Each row is a point on a tangle of strands that fork, close into loops and nearly touch. The rows are in no order.
(in the rows, 128 means zero)
Two points are linked if the straight distance between their rows is under 136. Some points are linked to none.
Z_928: [155 109 110 105  88 113 148 111  95 148 119 133 131 143 115 145 110  87
 137 122 129 108  93 151 110 117 195 163]
Z_311: [149 118 104 106 151 112 183 138  58  91 144 180 100 112 114 125 164 133
 114 147  89 137 101 164 131 132 156 101]
Z_551: [ 70 111 100 135 193 123 125  90 148 148 113 157 143  89 189 134 134 138
 123 103 132 111  70 131 150 174 129 113]
Z_389: [125 131 101 107 203  63 158 153  90 106 162 126 135 139 112 132 138 108
 142 142 157 154 113  97 113  83  97 136]
Z_687: [157  94  94 139 114 149 128 127 156 127 113  96 144 137  96  94  81 127
 142 135 102 133 161 135 115  69 172 112]
Z_901: [164 138 140  87 135  97 170 146  49 152 163 159 110  98 133 106 195 110
 124 153  85 102 128 160 119 147 125 141]
Z_104: [168  94  80 136 130 158 136 114 186 140  99 128 118 168 105 140  52  91
 138 153 118 114 150 133 135 122 190 105]
Z_345: [131 109 151 130  86 173 131  92 162  85 165 110 107 146  96 179 146  45
 127 101  88 114 154 146 123 152 180 108]
Z_173: [119 114 182 148  88  98 132 125 103 147 146 151 162 150 138  49 158 128
 133 112 132 123 116 163 160 118  91 124]
Z_699: [118 138 149  87 133  96 106  79 137 173 134  90 125 141 124 139  46 119
 175 121 126 165 134 149 151  98 152 166]
Z_35: [152 106 162 162  97 117 160 150 106 105 111 146 155  80 117 166 102 179
 129  81 143  92  87 111 102 176 113  65]
Z_337: [158 145 159 120  74 145  97 128 151  95 153 102 142 158 106 177 141 102
 133 100 110 135 138 143 146 156 196 151]
Z_196: [117 115 126 142 127  79 119 103 114 147 118 161 130 133  86  83 162 123
 108 153 149 118 185 153  75 165  87 142]
Z_65: [115 131  98  99 120 169  69 134 184 147 131  83 112 100 164 174 101 103
 144  64 128  82 128  88 156 108 178 128]
Z_822: [158 122 161 169 109 110 149 152 139  82 140 124 149 118 146  98 136 141
 120 140  97 112 159 118  93 132  66  76]
Z_431: [118 117 131 113  99 190 108 141 180 169  80 126 136 140 111 118 104 161
 109 146 171 148 128 126 145 141 158 205]
Z_354: [101 175 135  93 150 105 151 102 102  93 141 149  96 170 111 144 132  93
 138 119 159 182 151 153 153 107 148 148]
Z_176: [111 120 125 126  47 151  88 154 226 132  92 137 160  99 117 167 121 153
 160  25 149  66 171 102 136  97 173 139]
Z_747: [132 128 113 139 181 130  93 135 121 131 151 135 123 141  97  81 104 138
 121 156  87 160  98 157 162 161  59  85]
Z_510: [128 147  74 113 112  98 150 141  77 113 141 120 139 128  77 182 130 103
 133 160 120 117  92 134  91 118 163 145]
Z_321: [152 131 123 124 174  65 157 191 103 125 143 131 126 116 112 171 178 139
 167 140 140 139  94 109 126 130  76 139]
Z_213: [ 70 169 139  86  62 133 168 109 102 157 123 116 142 164  92 143  93 115
 167 102 158 117 167 145  99  71 136 166]
Z_291: [112 139 162  88 138 103 100  76 198 150 115 131 173 146  88 140  80  87
 169 115 121 175 127 124 165  96 131 169]
Z_50: [133 165 121 128 136  86 145 154  86 106 132 132  95 110 137 162 201 122
 134 186  30 133 102 122 197 190  87 144]
Z_927: [137 137 127 107  78 121 102 160 115 190 123 134 141  96 129 129  93 179
 156 101  92 122  40  72 137 130 135 191]
Z_466: [155 181 102 100 176  89 158 174  78  94 138 137  94 102 129 149 202 133
 184 140 137 137  54  77 145 147 100 156]
Z_258: [129  87 113 140 156 123 132 127 130 149 120 115 134  93 123 174  82 111
 138 108 115 148 122 118 117 141 150 125]
Z_192: [130 115 147  99 113 170 147  92 157 163 107 145 128 105 114 162  85 125
 164 105 156 112 172 163 154  80 179 135]
Z_187: [180 134 166 142  91 167 121 167 186 130  95 121 144 156 146 119 122 183
 122 115 198 132 145 125 119 165 116 107]
Z_380: [ 74 149 119 161  44 162 104 166 113 142 139 137 165 104 123 138 141 174
 137 136 162 110 100 119 143 156  96 150]
Z_929: [130 104 116 103 138 144  96 118 174 166  93 113 155  55 112 131  67 138
 160  90 127 145 105 133 138  99 151 150]
Z_305: [170  86 165 115 107 131 112  87 164 147 118 148 122 127 109  82 106 131
 107 106 116 128 194 166 106 141 135  75]
Z_442: [ 91 166 123 103  98 171 178 122  95 138 150 148 125 129  99 156 137 142
 144 116 170 154 171 139  84  97 164 139]
Z_722: [ 92 100 159 153 118 151  90  96 164 174 112  85 108  85 106 149  63 137
 124  93 148 152 178 156 104 195 142 133]
Z_482: [115 143 115 141 126 151  77  87 116 144 123 155 148 118 101 122 130 134
 119 131 105 151  87 166 157 188 152 131]
Z_459: [ 82  72 153 169 153  91 106 112 125 148 141 143 134 154 117  67  77 115
  94 138  99 124 159 163 124 143 102 129]
Z_147: [144  85 159 166  55 155 173 141 130 124  96 126 153 116 116 126 125 133
 170 127 142 126 142 141 108 124 104 129]
Z_356: [ 99 142 115 137  99 154 138 116 205 114 143 114 147 151 155 175 147 111
 134 119 170 148 174  91  85 144 108 159]
Z_576: [172 102 157 109 126 171 150  97 180 134 124 174 123 113 150 114 127 130
 134 106 149 149 184 161 144  96 164  92]
Z_81: [175  89 155 157  92 152 147 163 136 120 118 126 129 109 138 161 150 137
 154 100 144  95  64 150 142 175 127  69]
Z_500: [ 50 122  90 155 179 161 103 102 156 127 105 161 187  88 141 149  95 153
 111  93 150 127 106 133 106 153 118 122]
Z_984: [154  63 150 158 124 166 164 136 115 114 124 121  89 179  73 124 119  98
  76 115 109  99 173 144 117 131 172 114]
Z_972: [150  97 111 143 152 181 145 142 119 121 127  79 107  80 157 127 104 172
 107  88 152  90 127 126 118 106 126  63]
Z_366: [ 92 109 117 158 213 101 135 114  93  65 139 118 119  95 178  83 190 130
  81 139 106 120 101 126 154 160  92  67]
Z_786: [172  96 193 180  80 168 142  79 158 135  83 138 120 114 128  96 123 140
  98  67 152 121 200 145 100 147 142  74]
Z_278: [171 119 134 127 142 182 123 128 123  74 135 143  90 160 119  79 145 130
  81 123 134 161 151 171 148 110 153  68]
Z_936: [125 119 121 161 196  76 124 151 134  77 137 100 137 108 168 137 184 149
 101 136  94 134  88  94 133 175  56  85]
Z_264: [ 49 144 150 107 111 135 139  92 149 186 149 113 118 141 118 139  69 152
 169 108 166 193 176 110 148  78  87 165]
Z_912: [126 125 113 119 190 142 135 133 146 147 130  69 100 101 142  99 109 117
 113 162  82 174  90  96 122  91 133 190]
Z_583: [170 150 130 113 161 115 150 159 121 134 101 108  52 192 106 112 145 106
  99 149 189 151 186  99  90 104 151 166]
Z_392: [173 128 118 119 140  85 140 110 105 131 123 189  99  93 157 103 162  93
 125 152 132 122 116 143 108 147 103  61]
Z_590: [116 181 108 120 111  97 138 143  70  86 154 115 119 160 131 136 154 129
 164 128 156  99 108 150 164  64 132 125]
Z_330: [136 108 141 112 129 191  94 135 159 127 136  69  99  81 163 171 118 133
 154  91 112 114 107 124 210 127 161 115]
Z_146: [136 151 106 140 119 172 148 167  92 134 135 121 119 116 117 188 124 174
 136 121 177 145 170 116 106 138 127 146]
Z_295: [168  87 140 177  94 133 160  79 125 116 101 126  96  95 152  86 172 107
 114  97 123 161 153 148 166 126 170 126]
Z_84: [ 83 186 110  95 102 133 124 128  62 131 124 109 156 120 124 129 137 116
 151 147 137  82 105 142 113  78 109 154]
Z_702: [158 120 132 132 112 191  86  86 169  99 106  66 109 101 110 157 145 108
 170  76 117 121 132 146 189 136 146  96]
Z_737: [188 148 135 104 118 148 164 125 151 149 114  94  85 199  88 138 132  99
 129 129 167 141 190  96  82 108 182 121]
Z_274: [ 59 185 117  97 118 133 145 115 127 147 144 170 142 113 121 161  97 138
 180 118 125 142  90  96 131 104 115 211]
Z_435: [130  97 126 157 185 113 123 133 113  98 124 166 115 135 150  97  97 151
 106 149 102 127 145 171 152 152  57  60]
Z_873: [105 106 135 130 190 100 126 123 116 105 142 136  86 157 184 141 181  98
  63 129 111  95 132 145 136 146 146 153]
Z_815: [110 158 125 140  97 128 125 131 183 106 150 137 147 158 152 139 149 129
 105 174 151 145 146 125 122 198 122 181]
Z_341: [151 166 125 149 125 133  96 157 132 132 119 185 126 157 101  79 164 172
  86 153 169 159 131 144 134 180 118 113]
Z_280: [175  75 103 150 150  86 158 100 128  86 123 103 101  89 150 106 179  83
 121 146  84 123 115 109  94 114 140  89]
Z_308: [127 151 117 106 118 141  94 147 109 146 174  98 170 145  77 103  95 179
 171 101 141 140  95 160 130  88  89 105]
Z_7: [118 130 106 125 129  80  74 101 110 167 136  83 137 121 115 123 146 122
  94 124 124 135 137 149  85 144 153 154]
Z_138: [ 87  62 139 125 163 113 100 112 130 125 142 109 159 127 124 138  71 124
  98 116 107 122 115 143 102 145  91 132]
Z_170: [152 135 105 106 101 106 139 112 100 137 136 164 110 118 169 114 179  94
 147 158 110 112 116 151  96  95 123 130]
Z_693: [169 150 129 109 119 105 116 145 156 159 132 143 103 149 155 128 102 144
 153 161 171 137 127 110 132 110 104 130]
Z_404: [ 63 136 135 109 104 134 121 140 192 117 155 103 150 121 161 148 142 140
 150 103 150 153 131  82 109 101  69 179]
Z_40: [119 112 151 136  97 165  58 111 209 151 119 109 188 102 123 136  77 169
 128  73 120 131 155 131 160 147 123  97]
Z_240: [154 164 113 109 155  68  67 160  91 138 167 134 139 164 157 128 142 125
 137 179 106 108  91 133 169 156  91 122]
Z_621: [ 93 165  96  98 144  89 105  80 130 159 133 129 140 115 154  96 143  93
 146 135  85 160  56 106 143  80 155 171]
Z_433: [150  97 150 144 130 161 146 144 188 116  98 144 193  73 114 163  85 192
 113  46 130 129 106 115 123 134 158  97]
Z_199: [171 141 110 129 100 149 100 149 175 128 140  93 131 139  79 177 111 124
 137  74 140 162 140 103 117 143 180 102]
Z_113: [110 154 111  79 131 158 144 123 160  95 105 155 116 191 159 153 144  70
 152 187 136 106 107 136 150 133 168 149]
Z_496: [135 124 137  91 133  84 115  87 115 137 158 120 112 111 171  96 159  95
 133 131  63 160  53 145 179 104 117 145]
Z_742: [153  95  85 152 114 180 156 117 172 111  79 117 128 106  61 142  98 144
 150  58 164 160 149  81 122  77 184 111]
Z_32: [101 103 124 121 180 136 164 112 128  85 160 132  70 125 174 177 187  69
 127 127 113 121 115 136 156 131 119 132]
Z_970: [ 91 137 106 106 135 121  65 128 172 161 123 107 185 128 115 156 110 148
 155  68 171  86  92 130 144 102 160 176]
Z_340: [104 115 123 120 196 137 129 100 114 151 122 148 122  63 174 108 136 162
 138 155  84 102  40 131 155 176  90  96]
Z_349: [137 168 116 136 114  99 147 140 102 116 171 143 163 156  93 107 117 188
 110 126 126 203 147 133 125 105 148 123]
Z_663: [158 174 137  70 125  76 139 133 100 137 152 140 107 128 182 144 184  68
 123 176  66 134  85  96 142 163 136 151]
Z_945: [125 139  69 121 139 107 148 143 116  92 141 120 138  80 150 161 161 118
 137 163  97  90  68  80 113 171 120 112]
Z_106: [ 90 146 144 107 140 128 159 136  86  64 165 183  92 192 111 110 176 106
 127 123 133 143 189 152 158  84 118 139]
Z_777: [ 99 149 106 125 124  97 155 140 116 141 139 116 138 164 106 114  87 142
 122 177 121 123 157 125  75 106 104 162]
Z_790: [149 165 159  73 122 127  84 160 136 171 150 136 156 114 135 124  97 139
 145  84 109 144  53 120 150 107 118 152]
Z_414: [180 155 104 111 183  27 131 193  78 136 130 124 100 151 142 144 121  95
 127 170 125 122 146 112 144 117 141 145]
Z_987: [120 102 107 148 127 160 161 100 134 156  80 130 136 105  94 118 104 146
 145  74 195 119 173 131 122  82 172 116]
Z_606: [110 168  94  90 131 163  97 153 160 134 110  91 130 105 150  88 107 148
 141 131 143 141  88  74 144  65 140 163]
Z_346: [140 103 174  93 154 112 124 157  88 127 155 161 124 158 110 106 128 136
  79 145 106  96 151 173 132 118  70 119]
Z_211: [146 107 138 163 101 161 152 143 172  83 156 118 123 138 177 121 157 113
 124 173  97 110 129 113 137 137 109  80]
Z_947: [162  98  96 143 103 113 114 121 112 159  90 141 148 127  99 114 128  87
 152 125 172  82 121 146  72 123 168 138]
Z_96: [ 81 147  89  95 177 142 124 114  90 143 131 115 135 113 107 103  98 108
 133 178 108 159 101 104 124  86  94 198]
Z_331: [124 145 144 124  90 133  98  86 135 172 121 105 109  76 106 113  97 132
 160 147 119 157 143 126  79 152  78 132]
Z_973: [135 136 157  91 146 107 141 115 123 131 143  90  88 177 103 122  99 112
 148 109 140 173 147 147 142  65 159 146]
Z_326: [133 193 126  58 152 128 150 151  63 132 120 127 126 154 148 140 178 124
 181 141 139 129  52 114 165 107  91 156]
Z_509: [119 150  88  87 100 142 105 160 103 124  90  91 108 107 155 102 136 102
 150 155 139  91  93  97 119  83 140 176]
Z_336: [170 103 143  76 160 141 102 196 135 151 134 100 122 138 160 129 104 151
 102 176 109  96 109 136 108 142 131 120]
Z_549: [ 97 130 172 144 145 115 147 127 121 158 125 173 152 135 108  60 127 189
  64 147 124 159 139 141  98 163  60 161]
Z_589: [172  83 149 183 108 134 168 130 124 116 103 136 128 173  76 108 146  88
 115 144 131  65 158 110  72 126 160  95]
Z_10: [111 105 136 142  93  78 136 101  91 133 129 139 148 111 176  84 140 113
 150 121  95 122  79 158 179  87 126 137]
Z_959: [144 113  92 155 172 106 120 150 126  88 135 166 130 165 126  87 125 134
  91 190 136 118 167 124 113 142  75  64]
Z_129: [112  46 168 145 162 177 145 100 174  91  70 122 156 119 117 143 117 138
 105  94 154 108 148 128 108 112 109  79]
Z_307: [115 135 106 148 120 135 116 113 102 119 109 134 116 102 114  41 113 172
 113 144 159 151 148 147 122  95  91  85]
Z_118: [148 133 162 114 125 123 151 106 122  84 111 138  67 192  90 143 145  40
 155 112 157 148 159 143 166 142 147 134]
Z_890: [ 93 102 128 141 152  85  86  87 157 131 136 129 119 194 155 132 137  68
 136 150 135 104 180 139 150 122 142 128]
Z_640: [ 92 142 123 114 164 120  76 120 113 102 164 185 128 177 122  83 197 110
  63 130 122 138 113 172 169 155 148 156]
Z_485: [177  91 115 165  69 109 143 109 122 157 119 127 137 162  79 105 125 106
 122 122 154 106 190 123  55 129 192 117]
Z_522: [157 121 145 128 184  64 138 152 110 109 136 151  95 182 110  99 138 127
  87 127 130 166 157 131 133 151 150 177]
Z_312: [126 162  97 155  96  98 147 132  82 181 134 134 162  93 123 104 112 162
 150 142  78 116  45  76 144 135  95 187]
Z_405: [151 174 106 123 131 112 121 166 108 151 124 141  89 125 123 136 161 144
 130 191 145 152 195 118  92 174 114 152]
Z_537: [127 134 164 141  72  89 124 104 109 192 143 128 149 119 154  85 129 162
 130 139 141 119 166 153 123 116  98 137]
Z_130: [148 176 119 125 118 113 117 155  57 155 178 119 139 134 133 105 105 153
 143 169  62 134  50  95 170 118 113 169]
Z_965: [160 128 126 162 105 121 148 103 107 136  81 151 144  77 138  76  99 164
 110 141 146 127 163 148  75 139  91  60]
Z_672: [106  89 107 190 162 142 124 129 159 100 109 121 147 110 131 139 102 168
 144  72 153 155 122 107 182 113 119  83]
Z_224: [173  77 149 145 196  88 162 181  89 102  97 107 131 154 123 118 147 145
  71 142 154  83 163 109 126 127  83 115]
Z_136: [ 90 154 136 127 124 113 151 154 124 121 183 139 133 139 164 191  89 132
 163 177 106 104 124 117 139  93  65 128]
Z_491: [ 93 115  85 171 148 106 129 138 141 112 145 100 120  92 170 183  89 104
 136 101 135 129  99  99 128 104 167 163]
Z_239: [ 78 107 163 151 155 128 154 119 144 164 119 177 180 104 149 100 141 139
 104 126 132 132 115 126  80 176 105 168]
Z_582: [132 167 103 149 136 129 128 158  73 162 145  94  90  91 130 149 114 171
 102 157 144  98 187 129  83 165 133 134]
Z_558: [191  90 158 135 131 119 143 144 109 131  98 131 142 145 184 121 165 140
  69 113 131  71 117 145  87 175 158  70]
Z_197: [122 192 177  59 144 103 131 160  66 102 135 109 107 165 148 117 157 118
 140 154 132 112  91 150 169  72 116 146]
Z_552: [157 122 134 119  99 169 101 124 159 176 114 101 104  52 109  94  70 147
 190 124 128 166 129 124 138 102 102 123]
Z_648: [136 100 108 117 169 149 121 134 154 122  77 107 111 136 122  77 102 144
 100 164 125 146 105 125 140 114 124 148]
Z_384: [ 90 104 118 146  40 146 127 141 129 139 114 156 149  96 126 145 110 134
 178 126 140  92 126 135 119 115  74 142]
Z_726: [104 144 101 140 130 103  48  92 100 138 116  93 145  91 121 108 112 135
 133 128  96 133  87 141 114 185 128 119]
Z_602: [167 184 102 115 173  60 113 179  92 120 135 152  98 145 136 134 152 121
 126 202  86 114 161 132 157 129  82 112]
Z_439: [120 114 116 138 108 138 113 130 113  99 148 142 135 172 103  95 133 146
  83 130 103 157 171 158 116 118 145  98]
Z_801: [124 166 101  93 134 154  95  79 137 161  90 154  98 116 123 109 120 120
 158 162 162 175 117 124 121 131 161 157]
Z_909: [ 84 140  92 156 141 127 116 145 112 131 162 101 109  70 159 180 103 160
 137 102 130 121  74  98 173 140 123 145]
Z_853: [108 155 148 106 112 181 145  86 127 114 151 129  84 110 168 149 149 104
 105 147 114 182 154 141 140 130 144 157]
Z_688: [ 86 177 143 113 100 114 163 153 115 137 154 166 146 127 137 206  92 116
 197 130 126  95  71 108 134 126  86 169]
Z_296: [147 148 142 134 108 123 103 134 144 108 122 189 125 192 108 124 164 122
  72 163 139 138 158 147 136 214 142 163]
Z_585: [ 91 126  98 168  88 113 139 151  89 133 147 122 165  99 108 123 103 145
 127 147  70 125  90 117 108 137 116 158]
Z_505: [118 116  95 130 142 141 137 166  63 113 140 144 134 132 139 117 166 155
 114 186  55 107  59 142 174 192 145 116]
Z_785: [136  95 151 172 102 182 159 138 122 119 139  71 119  95 105 149 113 155
 108  85 137 141 156 111 146 101 155 144]
Z_926: [102 159 157 117 111 113  99 130 138 192 119 158 146 170  98  83 128 165
 117 144 139 173 139  97  92 149  52 164]
Z_367: [131 121 141 157 111 139 148  77 114 125 138 134  93  81 145  84 136 123
 116 126 100 183 142 125 119 129 128 156]
Z_267: [ 78 140 141 101  74 176 133 121 152 133 117  85 149 163  83 146 114 158
 145 103 162 144 186 144 141  55 146 153]
Z_385: [153 120 146 145 108 142  79  84 194 116  99 115 171 124 109 108 107 130
 118 121 149 126 150 155 138 129 141  71]
Z_680: [121 209  93  85 151 129 140 148  86  79 177 157  74 164 118 157 150  93
  92 169 110 145 180 141 118 115 122 111]
Z_344: [167 130 161 110  93 122 123  95 211 116 143 129 124 156 157 167 164  65
 185 106 120 150 140 134 155 112 175 100]
Z_51: [100  99 134 108 129 114  85 105 146 139 143 106 190 123 119 109  97 134
 146 124 120 134  98 133 129  97  85 103]
Z_168: [134 119 127 144 139 129 162 163  64 108 125 164 166  95 133 121 133 178
  76 186  56 105 106 150 126 165 109  86]
Z_950: [145 132 142 159 145  69 148 146 109 103 128 159 147 121  91 102 147 143
 107 119 134 122 170 142  48 160  56  95]
Z_678: [106 119 104 168  65 131  83 135 199 134  60 140 182 104 110 139  99 148
 143  62 163  80 118 110 125 146 182 142]
Z_571: [157 192 116  72 127  59 136 146  58 158 154 136 129 117 160 145 182 105
 109 179  63  95 143 131  97 129 138 158]
Z_666: [181 111 154 142 141 118 148 140 110 116 114 121  94 110 151 149 186 120
 122 114 127  97 117 147 114 173 105  53]
Z_850: [126 126  87 132 152 135 116  87 115  77 122 152 101 142 168 111 167  87
  91 144 123 113 149 159 146 149 172 116]
Z_369: [179  88 105 136 166 119 159 118 165  82 126 127 127 143 120 109 164 100
 102 112  99 140 101 111  75 150 179  82]
Z_545: [117 108 123 118 104 116 109 116 102 142 120 164  74 128 112  80 153  77
  96 155 125  71 185 189  85 155 125 113]
Z_109: [108 103 136 176 197  81 154 118 101  59 128 144 120 124 154 122 178 125
  48 116 108 113 152 122  84 176 104  81]
Z_697: [188 109 116  94  86 162 155 153 135 112 109 147 162 144 104 134 145 129
 130 122 120 124  90 154 123 106 186 122]
Z_769: [167  74 200 186 117 141 171  79 136 109 114 135 115  99 144  94 140 145
  81  86 105 148 170 141 129 112 167  64]
Z_951: [102 152  72 106 142 143 136 138  89 131 144 113 132 158 110 142  85 111
 118 176 127 139 136 115 117 106 166 178]
Z_791: [132 137 162 134  80 199 138  80 142 118 124 143  81 139 129 177 124  85
 138 132 111 144 186 149 148 146 171 108]
Z_908: [114 120 158 138 197  88 150 109 119 122 177 148 152 103 157 142 165 138
 108 122  85 124  85 114 109 186  50 107]
Z_720: [163 122 173 137 111 146 132 174 129 134  85 175 151 145 139 115 131 164
  93 124 166  95 129 162  82 170 121  75]
Z_237: [145 167 108 123 152 130 167 163 118 135 121 146  88  60 178 165 143 145
 134 169 100 115  89  86 119 191  93 113]
Z_44: [137 123 133  90 176 132  96 110 101 169 124 113 126 108 143  60 134 135
 107 150  85 120  67 142 144 160  64  61]
Z_592: [104 139 101 153 106 146 102  97 163 144 125 162 193 114  90 147  93 161
 159  98 116 158 115 150 154 165 153 144]
Z_436: [127 129 129 124 166 171 119 139 122 111  96 117 139 134  96 121  92 173
 144  88 164 171  81 130 183  83 155 168]
Z_767: [101 186 137  85 130 137 138 126  92 109 167 113 126 109 147 137 177 115
 144 172  79  98  86 113 103 101  78 147]
Z_175: [177 128 125  80 178 155  94 141 136 156 119  80 101 125 164 134 125 121
 118 120 155 110 109 133 132 129 152 113]
Z_788: [132 114 163 169 124 179 133 129 149 130 126 116 171  71  96 142  89 197
 164  62 148 159 119 122 168  99 119  89]
Z_393: [168 131 140 121 175  36 141 179  94 123 102 130  72 189 105 105 154 106
  97 138 158 140 173 112 122  81 134 146]
Z_993: [ 98 168 179  96  99 115  91 112 151 155 158 146 135 128 101 101 121 133
 139 152  97 174 135 140 105 140  73 141]
Z_286: [109 134 114  83  89 133  98 155 199 143 119 108 152 103 142 158  94 140
 146  50 148  98 142 101 137  57 168 159]
Z_134: [144 137 157 100 129 195 118 148 151 142 104 140 110 120 140 124 136 184
 103 125 159 153 117 115 112 163 143 149]
Z_417: [118 176  98 164 113 105 141 131 111 109 129 158 162 110 163 104 191 151
 140 113 136 146  69 117 151 121 137 125]
Z_896: [179 102  95 120 146 131 152 118 100  90 124 150  94 132  87 133 136 100
 108 124 122 133 119 171  95 133 205  70]
Z_779: [105 150  96 135  88 121 139 156 121 158 134 134 154 110 125  98 122 179
 131 185 124 145 173  69  83 103  81 165]
Z_842: [ 76 154 142 100 169 100  91  89 146 128 167  83 134 145 122 115 153  96
 126  93 177 148 140 129 120  91 102 146]
Z_739: [138 140 143 190 108 175 115  82 177  81 128  84 104 128  93 154 159 103
 167  90 166 168 159 110 159 146 131  99]
Z_506: [185  83 136 133 121 161 144 151 163 107 124  85 126 149  49 116  83 111
 142 114 138 133 144 132 127  84 117  80]
Z_329: [128  99 138 151 136 105 172 184  79 148 142 150 200 115 111 122 120 180
  99 144  86 108  90 135  91 131  98 123]
Z_102: [ 46 165 172 117 129 128 113 102 131 116 153 101 122 145 145 125 134 145
 156 115 161 163 157 115 135  90  82 171]
Z_710: [118 115 131 140 109 141  88 148 174 156  98  97 186 104 148 114 140 170
  78  73 132  91  73 106 122 164 134 153]
Z_422: [120 120 126 138 105 149 150  98 124 132 135 128 116 136 151 157  87 107
 159 138 144  93 175 148 144  77 118 113]
Z_966: [117 140 124  76 143 201 134 135 135 121 115  99 127 140 130 138  93 128
 152 144 140 178 113 116 172  65 140 150]
Z_358: [170  77 129 161  66 136 137 110 198 163  79 122 116 127 114 146  60  82
 170 118 121  86 162 124 145 122 194 108]
Z_55: [110 102  73 182 107 150 114 137 197 114  97 141 159 104 124 142  85 148
 133 109 144 107 108  82 145 128 153 113]
Z_553: [ 74 126 138 157  89 136 103 130 133 168 141 133 192 157 104 149  99 166
 123 103 169 134 129 141 132 163 120 151]
Z_968: [101  89 138 163 115 124 142 107 135 122 140 129 115 196 144 188 107  69
 151 153 142  60 163 129 138 122 141 112]
Z_281: [131 135 162  93 123 158 145 109 156 171  97  91  49 204 123 146 101  87
 134 139 175 125 199 113 145 109 193 158]
Z_204: [132 162 131  96 154  71 179 164 103 133 152 180 132 147 164 141 209 107
 146 195  32 144  83 103 174 160 103 154]
Z_825: [114 101 152  96 154 161 112 140 164 102 112 138 133 147 127 106 133 100
 135 176 112 150 117 131 117 147 122 116]
Z_416: [ 92 117 130 154 101  96 109 125 132 148 142 116 173 157 156 152 108 140
 120 114 160  84 105 128 139 121 164 173]
Z_749: [146 108 177 152 105 134 153 120 114 112  76 126 147  62 135 119  97 154
 115  88 145 139 138 125 115 163  86  67]
Z_60: [140  76 126 139 148 158 132 170 163  82 121 132 132 178 145 129 118 122
  84 184 107 106 153 135 116 131 110  83]
Z_299: [154  50 106 166 129 135 164 103 161 105 103 118 127 109 149  98 114 107
 108 132  95 115 151 110 102  77 150  78]
Z_913: [ 98 133  79 135 142  96  98  84 109 129 112 117 140 130 118 103 159  86
 130 116 130 155  97 152 111  99 153 174]
Z_885: [157 148 118 121 122 128 108 153 107 130 170 126 160 146 104 119  73 178
 132 107 162 169 127 149 124 137 125  71]
Z_143: [139 144 120 139  54 113  96 124 202 139 125  78 135 179 141 159 118  92
 154  79 183  96 166  80 121 104 175 135]
Z_581: [100 121 121 126 144 117  76  81 164 121 153  95 125 135 148 157 145  75
 136  92 168  93 135 142 125 115 156 127]
Z_277: [ 94 167 107 127 157 176 152 138 106 117 163 115  79 109 121 186 155 142
 140 156 177 152 160 122 131 139  93 119]
Z_975: [115 127 133 129 125 119 114 130  92 111 157 171 141 149 165  92 204 137
 101 139  84 105  80 161 200 176 137 157]
Z_883: [141 160  85 165  89 153 122 141 162 110 124 105 109 117  80 187 106 133
 174  67 171 156 146  71 140  84 158 119]
Z_21: [ 97 124 140 137 166 124 156 121 120 141 121 127 133 108 172 153 149 131
 128 133 132 113  99 104  84 159 106 200]
Z_961: [115 116 187 167 199  64 167 135 104  76 109 148 143 122 125 152 153 142
  78  96 100 107 180 106  46 168  69  98]
Z_164: [134  71 114 151 141 133 134  77 115  93 116 161  69 127 138 102 178  60
 100 136  96  77 158 171 102 137 132  93]
Z_300: [ 60 131 114 123 133 129 137 120 143 176 147 157 130 130 147 140  53 150
 155 137 155 156 135  89 138 131 120 188]
Z_455: [169  67 198 156 129 170 175 121 147 155 131  92  85 168  99 109 133  98
 114  98 143 127 191 123 140 123 146 140]
Z_14: [133 124 108 108 132 145  83 129  94 155 109  54  90 105 139 150 127 103
 124 143 160  65  97 106 113 128 153 138]
Z_761: [100 158 105 154 170 141 117 161 104 123 168 127 110  79 159 165 148 179
 125 162 136 131 118  82 153 159  88 119]
Z_20: [131 173 126  96 149  79 107 140  51 147 193 137 136 173 104 125 122 136
 128 161  66 120 116 147 176 120 116 140]
Z_424: [137 152 153 111 106 126 153 161 128  82 105 118  95 187 141 162 128  64
 163 133 136 121 116 112 167 122 163 176]

A tip is a point with one link. Name the tips that can be reached along the links from each point below, in the order of the rows.
Z_118: Z_291, Z_113, Z_106
Z_84: Z_389, Z_336, Z_436, Z_767
Z_170: Z_431, Z_50, Z_307, Z_506, Z_358
Z_102: Z_341, Z_40, Z_136
Z_312: Z_790, Z_640, Z_522, Z_281

How many points has the smallest loop of links through each point below? Write none if it is on no loop.
Z_936: none
Z_883: 15
Z_81: none

A fork is a point with three links, a tip a point with one. Leave the first point through the second and follow the links. Name the first fork or tip that comes.
Z_199, Z_337: Z_305
Z_537, Z_173: Z_553
Z_553, Z_592: Z_537
Z_367, Z_853: Z_192
